Points, in no order, along strands that fork, close into loops and pass close to each other.
In the rows, 128 means zero.
Two points are linked if the straight distance between their rows is under 59.7. Some points are linked to none.
bimir: [170 172  87  90 196  60 110  78 137  56 171  90 149 101 134 150 113 146
 179 115 145 153 126  63]
Gidel: [142 113 118 102 128 151 118 126 130 165 125 136  78 135 124 155  89 105
 104 157 115  94 130 130]
mib: [ 82 141 130 126 135 147 143 127 157 119 167 150 109 155 112 107 135 126
 114 113 113 130 138 148]
sovof: [ 98 159 103  98 189 119 109  74 174  28 201 119 118  97 134  94 103 133
 158 107 146 143 138 109]
veso: [165 106 164 157  98 100 150 152  84 151  73 110 172 112 152 134 179 126
 138 141 150 166 121 115]
rifi: [ 67 180 152 148 120 169  84 127 156  89 166 176 138 116  93  88 133 147
 112  83 116 123 124 162]
kifu: [175  94 104 124 105 168 149 143 124 205  64  73  79 143 137 167 101 121
  86 157 154  91 129 119]
Torib: [105 100 154 161  81 134 154 173  87 182  87 148 171 133 147 122 147 121
 107 104 118 117 128 152]
Guvud: [144 163  96  88 186  90 107  83 160  60 184 107 126 115 146 125 105 130
 164 105 147 152 135  90]
gup: [173 122  96 105 140 159 174 135 155 172  98  58  46 157 120 142  88 122
  95 175 157 111 147 122]
giriv: [133 102  94 127  76 156  62 108 105 160 121 186  89 113 131 179  89 113
 116 137 107  40 120 122]
rabe: [175 144 102  93 166 116  95  93 138 107 158 123 133 126 147 169  95 143
 140 115 127 120 127  94]
Toku: [130 148 132 117 150 141 180 152 161 153 122  95  66 157 119 118  93 112
  92 150 138 140 163 143]
nom: [213 103  69  83 148 130 119 106 110 157 108  88 106 136 113 185  88 155
 139 162 128  79 110 104]
nipi: [149 141 136 113 158 106 133 106 146 109 153 126 141 133 145 124 145 132
 148 138 131 171 112 117]
Vanov: [187 154  99  97 175  75 129  94 135  88 156  87 150 141 130 162 111 145
 167 144 136 146 115  85]
sur: [190 140 101 100 197  59 158  97 122  95 158  57 168 141 130 159 144 151
 171 176 148 162 124  88]
biva: [138 133 139 137 152 107  94 102 105  84 146 148 178 102 146 108 197 150
 170 138 118 175 112 113]
pud: [193  82 123 149  90 153 147 151  99 201  42  82 136 142 154 164 133 144
  92 142 138 100 120 120]
fuso: [ 77 156 128 115 141 157 168 141 174 139 166 134  81 164 100 112 106 112
 107 125 123 137 164 166]
Roba: [ 86 124 117 124  89 159 122 136 134 168 138 162  80 147  94 140 100 102
  97 127 108  88 144 152]
kapev: [170 138 113  95 163 154 166 119 168 152 137  75  66 151 123 151  78 122
 108 169 150 121 140 131]
Pinat: [121 148 120 114 164 115 106  93 154  81 176 133 142 129 155 117 135 133
 145 117 128 147 121 116]
sini: [114 153 144 131 179  99  84  96 127  49 171 123 185  99 142  96 187 151
 172 140 150 182 120 107]
renel: [ 78 133 151 175  79 150  79 147 106 102 117 192 159 103 100  85 167 145
 127  79  98 116  94 147]
gire: [ 80 162 144 150 133 153  70  99 146  79 182 181 145  69 115 123 117 153
 133  90 119  82  98 144]
Zaruf: [186 149 119 108 167  88 168 111 139 105 146  70 144 143 132 146 136 143
 171 176 148 165 121 109]
Zirin: [100  97 142 163  77 128  99 125  92 111 109 176 172 100 123 105 190 138
 142 110 101 122  93 122]
Vup: [ 98 119 141 136 123 119 140 127 118 109 130 155 148 117 128  95 172 135
 140 128 114 158 116 133]
luziz: [192 140  80  79 178 103 127  95 133 107 146  77 127 148 124 177  82 152
 139 150 130 109 118  88]
zel: [126 140 128 103 156 137 135 113 156 128 162 130  98 146 136 126 108 119
 111 136 120 130 133 134]
donol: [ 74 138 126 128  99 166 155 150 148 164 143 150  78 160  84 122  95  98
 100 119 128 115 168 176]
radid: [ 79 136 120 129  98 167 157 161 146 179 123 141  76 159  98 125  85  89
  93 130 132 111 174 173]
kunud: [ 57 141 158 175 112 156 140 162 120 107 122 156 156 141  90  59 155 140
 148  96 125 171 123 173]
bup: [186 120 100  98 142 126  82 101 113 124 137 145 123 117 148 172  99 142
 142 123 103  90 125 106]
Ran: [124 126 170 141 164 108 119 125 105  85 137 133 171 107 134  89 218 151
 167 145 134 203 118 122]
saz: [138 108 129 118 106 152 135 148 120 196  80 109  85 131 124 154  91 102
  88 149 132  91 133 135]
pimek: [154 106 144 134 105 123 161 157 112 163  68  98 121 132 144 130 125 117
 105 132 130 129 124 126]
Mubun: [ 74 165 146 157 106 168  78 133 143 104 152 186 127 114  89  96 140 141
 112  80 107 114 121 164]
gugat: [ 64 139 147 160 118 138 156 153 123 111 124 150 151 144 102  69 159 137
 146 109 123 165 129 161]
tuka: [ 80 130 151 153 124 127 144 143 116 106 125 152 153 127 113  78 174 136
 142 124 117 167 123 143]
Gupes: [118  80 149 138  77 135 117 139  95 165  96 163 154 113 139 144 150 113
 114 113  95  94 107 128]
Beg: [193  80 111 141 100 128 170 145 109 179  42  54 148 165 156 145 144 138
 108 164 148 135 132 106]
Sifus: [142 170 111  83 201  85 130  85 181  50 189  86 109 141 132 105 106 118
 166 121 161 184 129  99]
Padiv: [137 131 135 125 138 117 124 109 133 108 142 144 141 124 145 116 150 133
 142 133 110 153 109 119]
fer: [141 111 129 139 103 155 145 161 119 215  64 102  85 148 126 149  94 109
  64 140 141  92 144 139]
mezin: [175  93 129 147 104 118 174 153 114 160  51  60 136 166 149 133 143 134
 105 162 150 146 135 114]
bam: [ 85 154 127 146 131 158  71  95 151  94 191 173 125  81 110 133 107 145
 124  94 122  79 114 144]
nor: [100 151 120 123 165 114  93  84 153  43 183 133 162  92 145 101 132 141
 158 115 145 142 124 108]
mep: [158 118 171 162 136  85 178 165 100 111  98  86 147 133 136  98 195 134
 152 149 169 202 145 119]
purak: [ 84 141 142 155 119 139 108 122 126  82 146 166 160 121 112  86 172 156
 136 116 109 147 110 132]
Sil: [134  90 169 177  83 108 141 163  63 178  66 147 190 103 159 123 186 137
 130 128 127 153 115 134]
rogiz: [135 145 140 130 170 104  97  94 127  73 165 136 183 107 146 107 186 147
 167 137 133 179 120 108]
femir: [ 53 176 142 137 144 164 118 126 182  91 182 149 120 155  86  90 129 138
 112  93 132 142 133 161]
Noko: [107 127 151 142 130 105 166 151 119 127 106 135 133 125 137  90 165 125
 139 129 131 178 131 134]
Teke: [ 78 121 127 140  75 164 114 141 128 162 137 175  92 140  81 135 115 103
 103 109 112  93 132 158]
nesi: [ 74 164 124 153 104 167  98 120 162 116 170 175 100 138  86 114 127 131
  98  95 115 105 138 161]
Gez: [109 117 151 137 115 117 163 153 112 147  99 136 133 119 139 108 148 117
 126 124 122 150 128 137]
Rudov: [125 132 121 147 126 118  84  92 119  73 153 164 183  82 159 118 169 159
 166 121 120 124 116 117]
Dor: [187  96 150 154 116  83 170 156  91 127  77  67 171 138 142 124 191 135
 147 161 165 178 145 110]
pudup: [122 137 130 105 146 147 147 125 158 148 157 130  83 145 126 137  98 108
 106 148 119 122 138 141]
talok: [ 82 160 144 124 185 109 108 102 159  45 177 117 160 126 131  76 171 137
 156 141 153 184 124 108]
safu: [ 68 137 140 148 116 157 166 166 145 132 138 141 114 153  98  75 132 121
 125  97 131 152 155 181]
pavem: [193 128 115  99 142 111 124 108 125 123 132 108 134 134 138 157 114 139
 154 148 114 130 107 113]
Riza: [ 94 165 112 101 196 108 112  85 183  30 197 108 117 121 139  78 115 127
 152 124 151 167 138 112]
luzum: [198 103 135 137 124  86 170 155  87 116  87  57 167 124 139 135 193 135
 163 174 151 169 143 106]
fodo: [178 119 108  93 138 158 143 120 140 167 113  90  65 136 118 158  85 124
 114 165 137 107 124 127]
Luvo: [185 127  86  93 149 133  79 101 113 140 134 138 110 121 135 182  81 142
 136 136 117  80 127 104]
lokal: [115 105  95 110  81 160  90 125 117 189 106 165  81 135 114 166  82  94
  89 157 109  51 116 134]
menit: [106 126 178 153 170 107 147 143  96  96 124 127 174 106 121  77 215 152
 167 141 134 211 129 128]
safuf: [188 117 146 134 129  90 164 139  98 112 107  82 160 113 133 134 189 134
 175 163 149 178 126 112]
saden: [107 138 117 104 128 158 140 131 158 165 147 139  68 154 105 141  92 102
  95 152 116 109 148 148]
teveb: [203 118  72  87 146 132  84  96 114 158 121 127  97 129 118 188  72 149
 125 145 124  68 126 100]
fil: [157 104 139 112 112 127 136 129 119 150 103 126 126 118 144 142 128 109
 127 136 110 125 109 126]
Sel: [107  99 161 176  90 112 149 165  79 163  76 146 187 115 153 112 176 129
 124 120 132 151 122 138]
Gobip: [189 114 131 123 116  98 138 129 100 125  97 105 153 113 138 147 160 127
 166 155 126 153  98 111]
genuv: [ 70 129 151 161  90 170 113 152 131 127 134 177 134 141  82  90 137 130
 126  75 115 129 122 174]
Kiz: [119 151  99  98 178  88  88  68 139  40 170 136 175  61 134 128 127 153
 192 109 138 136 125  91]
musa: [ 79 167 135 103 175 138 178 134 198 124 182 109  80 167 114 110 101 111
  96 134 139 154 164 154]
Lasel: [ 70 163 145 141 148 137 119 117 157  68 169 148 153 140 112  80 156 148
 129 122 126 155 119 140]
tos: [125 124 180 160 159 100 161 153  96 104 116 110 159 107 131  77 209 143
 161 141 152 211 135 122]
Rivi: [130 142  84  61 173 117  86  71 143  82 178 138 120  69 127 186  80 137
 162  98 125  84 139  79]
Ridal: [144 135  90  92 156 105  83  76 120  91 161 149 157  73 149 181 105 156
 164  98 110  86 129  86]
Ved: [ 87 121 137 136 112 141 149 145 131 131 135 150 124 137 111  99 144 117
 124 108 111 133 129 150]
zipa: [148 104 150 161 115 106 184 177 127 168  66  73 125 190 137 106 124 119
  90 145 153 154 139 137]
kebif: [ 75 154 157 157 136 135 111 124 125  66 150 161 172 124 105  73 179 157
 147 131 113 167 115 133]
kazap: [104 104 151 137 101 129 151 158 107 158 103 141 138 125 134 112 145 110
 116 114 115 128 129 140]
labo: [191  86 116 143  89 140 157 142 101 188  48  65 139 143 152 157 139 135
 103 152 144 112 120 115]
rovaf: [173  86 133 115  92 150 116 136 101 195  72 117 124 114 140 174 117 115
 109 144 119  81 104 128]
feto: [ 63 121 161 173  94 137 120 151  95 113 107 167 179 126  94  76 176 140
 150 100 116 151 109 151]
Mon: [130 135  89  81 160 111  79  70 135  77 174 145 148  67 135 184  94 148
 166  88 118  82 134  83]
Mem: [ 93  95 132 143  63 158 118 151 103 200 106 165 121 134 109 159 114 105
  85 119 107  70 133 151]
Tozar: [124 121 156 135 117 114 172 159 123 145  93 116 119 131 143 109 130 112
 116 130 125 151 136 140]
Lubit: [ 87 102 148 166  71 161 144 179 105 188 102 150 145 146 124 124 128 108
 104  93 126 103 149 179]
Kiped: [138 112  97 117 110 152  75 104 119 139 149 177  97 114 140 164  97 128
 121 137 106  64 134 120]
fubos: [158  80 120 112  92 155  96 129 101 203  76 135 116 112 133 179 106 109
 102 141 117  67 104 128]
feda: [182 150  85  72 194  93 128  94 148  91 162  66 120 156 118 169  74 143
 141 137 144 122 130  80]
Fizen: [ 87 161 131 134 158 126  95  90 156  48 188 145 154  94 139 103 130 145
 146 107 137 126 112 121]
sapir: [110 113 144 147  94 145 150 178 116 192  89 124 117 148 132 125 109 101
  85 119 129 109 159 159]
Sima: [ 98 145 106 116 154 137  89  81 157  75 195 142 125  92 135 140  91 137
 140 101 137  93 133 117]
nizif: [ 70 107 158 179  96 126 134 160  82 134 100 158 188 112 116  85 188 134
 145 109 123 152 109 144]
fezo: [142 151 127 101 171 107 135 102 164  97 165 107 127 142 144 126 121 124
 140 136 137 166 121 116]
vizov: [ 70 156 132 127 146 150 140 125 174 102 180 138 116 157 101 101 133 130
 111 111 121 145 136 154]
bapa: [107 113 116 150  86 156  85 121 122 129 147 180 104 114 114 135 134 123
 116 104  94  76 118 138]
Lor: [ 85 163 126 116 189 105 112  91 174  37 189 112 145 121 136  73 145 133
 151 129 150 175 126 111]
zalal: [173  88 135 153  89 152 147 157  99 211  41  97 123 143 146 157 123 132
  78 140 132 100 127 129]
palu: [ 94 150 120 159 115 155  77 103 140 107 180 180 109  91 118 143 117 144
 119 100 117  73 118 141]
pak: [ 88 152 139 158 126 143  75 100 138  70 170 180 161  72 130 116 136 163
 142  95 112  94  96 133]
Bafu: [125 140  82 100 128 154  81  91 150 145 161 170  77 138 139 173  55 120
 106 150 130  62 143 114]
taba: [129 118 139 145 119 137 157 181 137 193  82  87  86 184 121 111  94 101
  71 130 143 129 160 157]
Gepet: [162  86 150 143  79 114 125 135  80 169  67 140 184  98 161 159 173 122
 142 138 114 127  94 112]
regu: [112  91 128 129  77 157 116 145 105 203  93 154 117 126 119 167 114  98
  89 139 110  66 127 139]
reru: [160 149 106  98 168 102 101  93 146  95 169 117 136 127 156 147 111 133
 148 116 130 136 125  98]
mevid: [109 148  76 100 129 149  80  78 150 134 173 175  80 113 136 188  41 127
 119 135 137  54 143 110]
navi: [ 94 151 154 132 185 105 100 103 145  45 168 118 178 110 133  82 185 143
 159 146 150 194 120 107]
Pefu: [115 143 132 119 137 145 169 154 154 165 123 116  65 151 114 123  90  97
  93 143 129 128 161 152]
vipir: [ 99 154 135 129 146 130 190 172 154 140 128 114  92 163 125  82 121 114
 111 119 136 164 171 163]
doka: [179 149 114 103 168  84 141 102 142  96 156  91 152 146 133 153 124 139
 165 151 144 165 114 100]
pazag: [ 85 154 147 166 109 145  88 122 129  72 151 181 158 102 108  87 169 158
 131 103 109 125 101 139]
damu: [211 101  82 101 136 108 152 119 101 138  84  69 138 125 134 167 125 138
 162 172 119 112 105 104]
bok: [113 100 126 146  85 149 100 130 111 129 135 170 121 115 122 133 147 118
 113 108  96  89 114 136]
dut: [119 106 147 162  85 148 150 182  98 206  77 133 137 155 143 128 119 113
  78 118 123 108 148 161]
Lig: [ 70 128 134 150  71 174 114 145 140 164 136 172  94 146  73 122 108 101
 101  95 126 108 143 176]
Zapop: [113 135 132 157 115 131  83  98 119  74 152 175 169  91 142 109 168 165
 148 114 107 122 104 122]
zimag: [203 106  67  81 135 141  86  99 116 174 103 123  81 128 112 188  71 144
 126 154 131  65 109 106]
Tepo: [145 121 177 161 153  90 172 164 103 100 109  94 151 120 133  86 208 142
 160 142 166 216 138 121]
Giz: [116 134 155 164 129  97 176 192 122 144  88 102 127 168 138  74 154 114
 122 126 155 187 148 144]
gilir: [141 156  85  66 184 109  91  76 146  80 179 124 116  86 132 174  81 135
 157 100 131 101 143  79]
bufev: [ 95 113 136 137  91 149 145 162 117 182 104 137 111 138 118 126 110  97
  92 118 122 105 154 157]
Mimo: [ 70 158 130 110 160 151 158 126 186 128 187 124  90 165 103 114 109 114
 100 125 133 138 158 156]
zos: [177  91 140 127  85 112 106 127  83 158  73 134 173  98 156 167 158 121
 148 135 107 115  85 112]
kelu: [170 154  78  66 174 117  81  90 137 116 154 118 105 105 124 196  64 146
 137 122 140  78 143  77]
rotiv: [180 159  75  66 196  92 125  90 152  71 163  71 103 143 115 169  72 146
 142 128 145 116 135  62]
Tun: [ 86 150 124 137 144 145  78  88 161  78 197 153 127  92 126 127 106 141
 127  97 130  90 119 127]
Zoke: [145  97 112 113 105 139  85 115 110 142 136 164 110 114 142 158 118 115
 125 133 103  77 116 121]
gozi: [195 124 108  97 140 111 107 103 119 128 128 127 128 129 140 165 105 142
 145 134 106 111 104 111]
Nad: [154  90 148 153  82 153 143 160  90 216  52 120 132 132 152 151 121 129
  76 135 116  94 129 138]
vop: [131 116  90 126  92 155  65  99 109 142 147 191  89 101 137 178  82 132
 125 131 112  39 132 118]
vezuk: [ 98 144 100 105 166 130  95  78 166  60 199 134 115  94 130 126  88 131
 145  98 141 107 136 107]
did: [115  93 119 114  84 159 103 131 113 202  92 154  92 131 119 169  91  94
  90 149 113  63 118 137]
Doli: [116 113  90 120  77 161  78 113 119 166 130 180  74 129 120 169  78 106
 104 147 107  50 124 130]
vuzut: [192 118 113 103 134 127 155 122 131 139 109  83 109 136 132 156 107 133
 141 160 127 129 119 122]
fege: [126 138 122 127 143 122 104  93 138  89 159 147 152 117 153 117 149 143
 142 124 118 140 119 112]
varog: [166 122 157 141 143  95 160 136 108 109 121 106 153 108 130 115 194 138
 171 151 143 194 119 117]
vefoz: [141 128 108 126 130 121  85  90 123  97 162 161 154  94 159 142 129 149
 154 110 108 111 119 112]
daz: [148 132 110 134 142  97  78  88 107  83 151 154 186  84 157 132 167 155
 179 121 119 141 114 105]
kaned: [166 119 103 102 134 162 154 131 149 177 102  81  49 142 112 156  79 117
 100 170 150 101 136 132]
Nipe: [ 87 104 166 178  93 117 144 161  79 149  93 153 187 114 140 100 182 130
 139 117 129 152 123 143]
somi: [ 82 164 137 147 142 130  92 102 148  59 173 153 162 101 135  95 147 154
 139 113 130 124 109 130]
toza: [153  96 133 108 109 141 116 132 112 159 105 136 111 119 136 154 120 106
 122 135 103 100 113 127]
levip: [161 170  82  63 198  89 113  84 153  63 176  85 103 111 124 164  74 135
 152 113 142 119 143  68]
Feke: [196 123  93  91 161 133 155 111 138 135 124  70 109 146 126 162  90 143
 141 165 132 117 120 118]
timi: [ 66 169 173 161 145 131 101 129 125  47 156 152 181 122 104  71 187 159
 147 137 129 171 118 128]
budu: [198 125 120 112 136  98 137 114 115 119 123 108 147 123 137 154 142 140
 167 151 118 148  99 111]
bipot: [ 64 123 146 160  77 176 135 161 134 157 129 163 115 149  80 102 117 106
 111  83 132 123 146 186]
tomu: [124 169 131  93 201  86 144  94 183  59 178  85 122 148 131 101 130 121
 159 138 165 198 123 105]
viba: [118  83 153 150  74 143 128 149  87 193  83 160 158 116 144 152 141 121
  96 115  99  87 116 141]
fata: [131 134  98 104 136 155  98 103 147 152 160 155  73 144 129 160  73 113
 104 156 120  87 138 122]
Tokil: [104 138 141 164 106 141  75 106 120  74 155 180 162  77 134 114 154 163
 146 105 107  99  96 132]
Nopev: [ 82 152 132 127 158 130 128 106 157  83 169 141 144 139 132  89 155 142
 130 125 127 153 121 128]
meso: [145 104 126 106 114 153 132 136 127 181 101 120  81 129 124 152  98 101
  99 150 117  98 124 136]
meb: [205  90 107 116 100 112  98 121  82 157  76 115 160 109 138 178 134 130
 156 137 102  93  77 106]
Baras: [149  81 110 111  84 149  75 124  97 185  95 163 111 118 137 179 112 103
 107 144 106  51 109 125]
lepo: [197  96 125 122  95 100 113 126  90 143  84 117 163 107 140 163 147 123
 160 141 108 120  85 108]
Sase: [127 164 133 111 167 142 189 148 181 147 143  89  61 166 121 120  92 115
  91 150 144 150 165 150]
rufif: [192 145  87  94 190  64 149  90 126  88 153  63 156 144 131 163 114 151
 166 164 140 142 121  79]
mezan: [135 110 129 143 107 146 150 174 125 209  73  99  90 166 126 133  95 101
  64 133 144 106 153 148]
dasar: [141 153 111 120 177  82  83  87 127  65 167 123 180  84 145 122 151 150
 184 118 143 158 124  92]
bon: [143  87 165 156  78 110 136 151  72 179  63 144 188 102 164 142 177 134
 132 131 121 137 106 122]
Mifim: [ 91  97 150 151  81 134 143 161 100 163 103 156 155 129 125 116 149 114
 112 101 110 113 126 152]
ser: [142 171 101  80 201  87 117  82 169  45 187 100 118 122 138 112 101 125
 169 111 151 167 137  91]
zimez: [173  96 163 170  94  96 157 163  82 158  60  95 176 130 154 134 179 139
 130 149 159 168 128 118]
rerul: [ 66 148 154 157  92 176  96 145 141 115 138 185 128 130  77  85 136 135
 117  71 109 127 125 176]
zizu: [162  84 140 122  88 137 127 139  97 182  69 125 143 115 153 163 132 116
 112 134 113  98 104 126]
liba: [ 94 153 103 101 183 122  99  70 174  38 210 133 111  93 125 106  87 137
 155 104 143 121 142 111]
rozo: [ 93 146 102 107 114 163 136 127 158 171 146 150  60 156 101 142  73  99
  93 160 116  92 149 147]
Tira: [ 86 136  99 115  87 166 119 130 149 174 138 164  65 158  97 147  79  93
  92 145 113  78 138 145]
gizu: [112 149 150 122 159 111 169 122 149 111 145 126 129 132 141 101 153 131
 136 137 132 180 127 131]
rukar: [199 135  85  85 170 114 113  98 130 124 140 101 126 140 125 186  82 153
 139 141 130 100 119  94]
Vofa: [163 115 131 128 121 137 171 151 135 157  82  77  83 145 132 132 104 113
  99 148 141 127 138 126]
piru: [148 121 100  98 122 151  94 108 132 162 141 152  79 140 131 166  76 115
 102 155 118  83 132 126]
sifi: [ 71 114 148 167  77 170 146 173 127 160 122 149 133 151 103  96 129 107
 120  80 138 126 141 189]
Dukav: [ 82 150 156 168  89 154  80 136 119  84 132 192 156 104  98  84 163 147
 126  87  97 119 101 147]
pakof: [ 77 155 144 136 149 137 188 167 158 128 143 126 111 160 119  75 129 122
 124 116 133 176 165 166]
gubi: [124 170 140 110 179 127 197 145 188 128 153  81  73 169 130 115  96 118
  98 146 149 162 160 142]
tese: [108  93 135 136  85 140 118 135 111 148 122 160 133 120 129 132 145 108
 114 112  96  98 113 137]
tupe: [145 108 144 131 110 135 158 158 120 170  81  99 102 135 141 134 111 108
  95 138 131 123 137 133]
nuf: [ 84 110 149 170  70 142  87 138  94 111 105 182 171 104 108  99 183 139
 126  87  99 114  89 137]
vaket: [112 148 107 111 168 105  88  76 149  44 180 134 168  81 147 119 126 145
 174 112 139 134 127 104]
Liso: [137  86 153 151  77 149 134 157  83 207  66 147 152 116 153 156 129 119
  88 129 106  90 121 141]
naze: [115 129 163 175 143  93 171 182 112 131  96 105 137 148 132  67 175 121
 140 134 162 202 148 141]
makan: [141 104 162 148  97 104 149 150  93 155  74 126 157 109 150 127 165 124
 132 135 133 155 117 120]
Mek: [172 137 101 104 160 154 181 128 168 147 123  54  54 161 129 144  81 131
 101 176 158 123 149 127]
rak: [ 71 163 120 127 135 163 126 113 176 132 191 152  85 160  96 131 104 115
  97 125 126 109 145 151]
Sor: [ 61 141 166 175  98 154 113 156 115  98 120 172 166 132  84  67 160 143
 148  93 116 163 112 170]
niner: [199 103 127 128 101  94 128 129  87 138  86  99 173 110 135 160 163 125
 170 150 121 133  91 103]
Git: [ 84 115 136 141 102 147 162 167 123 163 116 135 113 145 114 108 120 101
 107 107 125 119 157 168]
sota: [ 71 124 147 150  98 155 135 150 132 128 134 161 132 142  91  92 142 128
 125  90 111 135 127 164]
piga: [ 80 139 122 122 122 163 147 138 154 150 161 151  85 158  89 120 111 108
 105 123 122 119 157 166]
resu: [109 151  73  86 145 148  82  71 153 121 174 160  85 107 133 184  37 128
 124 128 147  61 152  95]
nezal: [200  82 106 111  98 119  75 124  78 159  80 135 157 107 143 186 126 128
 147 126  98  76  85 105]
Zete: [ 77 127 138 143 109 152 164 170 136 149 131 140 109 152 108  93 121 106
 117 100 127 134 157 176]
Riru: [127 116 142 153 120 110  89 110  99  83 136 162 180  96 142  99 202 146
 164 138 111 158 108 116]
veva: [170 128 113  91 155 149 139 114 156 150 132 101  74 148 122 160  77 122
 113 160 140 114 130 131]
suzuf: [195 137 105 107 172  71 167 106 125 101 145  64 162 135 129 151 146 147
 178 182 141 163 124 103]
fal: [101 123 134 124 121 141 145 131 136 129 149 149 106 136 120 117 132 114
 117 121 103 128 134 142]
linol: [205  91  61  82 135 143 117 108 116 184  98  92  85 134 104 189  76 144
 133 163 139  65 108 112]
basoz: [100 167 140 102 182 128 183 136 189 123 167  98  91 160 126 110 110 118
 107 133 139 165 149 145]
karu: [ 98 137 138 137 129 132 180 181 144 155 115 115  91 169 122  89 114 101
 106 114 137 152 172 164]
ruf: [ 93  95 142 155  58 160 115 152 101 187 105 167 140 128 114 151 130 110
  98 102 103  77 123 152]
kuru: [120 102 153 174  81 135 149 183  87 198  72 143 158 145 154 124 139 121
  96 115 114 112 140 161]
vonu: [137 153 105 103 171 100 100  83 156  73 178 124 143 118 156 132 117 136
 155 109 136 144 129  98]
lel: [ 63 180 145 149 136 146  99 120 150  56 172 158 156 117 112  81 153 156
 131 110 122 136 112 138]
luz: [ 95 151 129 107 168 136 143 118 178 121 181 123  94 155 127 117 111 112
 106 128 127 134 141 140]
vef: [150 105 144 157 114 121 181 176 129 181  64  73 107 190 131 120 113 120
  74 141 148 142 147 139]
sirir: [103 105 147 163 101 115  99 120  91  96 116 170 174  98 127  94 201 141
 155 131 109 147 104 121]
Rego: [147 107 146 122 108 114 138 131 109 136 102 133 137 112 144 128 149 118
 140 133 112 145 106 124]
ruba: [135 101 151 136  94 115 146 140  99 157  82 132 153 110 153 132 154 113
 128 129 120 135 107 123]
Bapos: [ 64 172 143 144 133 166 106 128 168  84 177 156 134 140  92  89 136 145
 110  96 120 131 128 155]
pinaz: [166 120 138 127 132  99 129 116 112 106 129 132 151 111 139 128 172 135
 168 141 122 175 104 113]
modum: [179 117 119 112 128 133 174 136 139 142 100  73  89 142 134 139 108 127
 118 160 138 134 129 126]
goze: [150 116 152 157 111 103 175 169 117 151  70  87 129 160 140 111 140 121
 111 141 152 163 136 127]
Kefe: [171 106 163 158 117  87 179 167 101 123  80  73 151 151 139 106 182 131
 138 163 170 187 146 115]
lav: [156  85 121 112  96 147  86 120 103 161 106 149 117 118 137 164 116 109
 121 133 101  76 115 123]
leros: [ 74 106 153 174  70 162 140 173 109 170 116 157 151 143 110 108 134 116
 116  81 125 113 133 180]
vunuv: [ 66 151 140 140 138 153 180 162 162 124 148 135 118 167 108  67 127 124
 129 101 138 165 167 177]
zadin: [155 123 163 136 163  95 133 121 108  97 137 121 169 105 130 109 204 148
 176 147 134 201 112 120]
koli: [163 143  94  96 159 108  86  84 127 100 159 137 144  98 156 171  99 147
 153 104 123 106 131  91]
vusef: [129 147 135 128 142 133 185 178 158 152 111  84  61 177 118 105  92 106
  87 137 143 146 171 152]
Bopif: [155 172  94  87 199  58 108  76 133  47 174 102 155  78 125 143 126 147
 186 111 140 148 127  59]
pibam: [129 130 139 136 129 130 173 180 144 166  91  86  83 170 127 106 100 100
  83 132 143 136 162 150]
pamo: [115 133 162 156 137  95 172 164 113 121 105 116 131 127 135  84 169 124
 144 136 148 189 140 135]
rogem: [145 104 159 176  84 124 153 179  85 193  56 132 160 145 157 119 142 129
  92 129 125 132 131 144]
Gik: [107 133 142 150 125 123 179 199 147 157 100 104 103 190 127  75 117 100
 101 112 147 167 167 171]
Nabe: [175  97 163 178  94  99 162 167  90 164  52  94 170 154 150 131 165 139
 114 153 151 163 131 126]
luto: [150 167  85  55 197  90 105  75 152  57 182 111 107  89 125 162  83 135
 165 100 131 120 142  68]
lan: [ 99 141 122 118 115 155 165 165 153 183 114 120  67 160 105 116  79  89
  87 139 132 117 179 161]
vone: [108 130 144 135 124 125 171 172 131 149 110 119 111 147 135  96 125 106
 110 117 131 149 148 151]
vaz: [151  91 151 139  88 126 142 146  97 174  75 131 157 109 158 149 141 122
 113 127 109 116 107 123]
gos: [137 159  93  87 189  72  95  67 131  46 171 124 165  57 129 141 124 151
 190 103 126 136 126  73]
tiv: [176 159  99  95 184  69 115  84 131  75 167  95 157 126 135 154 118 144
 167 125 137 148 122  73]
vurap: [133 160 130  98 184 101 139  96 174  84 175  96 131 146 142 116 129 121
 151 136 157 184 117 113]
sef: [159 101 162 177  87 110 153 169  85 184  57 120 165 141 160 124 156 134
 107 138 136 149 129 132]
lal: [100 140 113 153  96 161  80 113 137 125 167 184  93 109 115 146 115 129
 108 110 108  73 126 136]
refe: [119 130 150 157 121 110 173 197 131 160  89  98 120 187 134  80 127 103
 106 119 148 171 150 155]
let: [166 110 146 145 101 116 168 154 114 152  64  84 127 145 147 129 130 126
 110 143 146 146 130 121]

A piece is two or more points that can be reached from each other along the links. Count, over all rows, the pieces, the separate loops (a circle has one, a figure eight two, a Y none), the forks (points with three links) and the tips (points with one).
pieces: 9
loops: 9
forks: 12
tips: 12

A tip is a point with one link. Name the tips that can be reached along the links from each point below, in the order of the rows.
sifi: Lubit, resu
vuzut: daz, Feke, timi, vef
regu: ruf
Kiz: Nopev

Name the points in between on the shortest way along the links from the first point to the second, in order.
daz / Liso: Rudov, Zapop, Tokil, pak, gire, bam, palu, lal, bapa, bok, tese, Gupes, viba
sapir / pakof: bufev, Git, Zete, safu, vunuv
saz / Mimo: fer, mezan, taba, pibam, vusef, Toku, Sase, gubi, basoz, musa
vef / tese: zipa, goze, let, mezin, Beg, labo, pud, zalal, Nad, Liso, viba, Gupes
mib / Mubun: vizov, femir, Bapos, rifi
Gobip / linol: budu, pavem, gozi, bup, Luvo, teveb, zimag
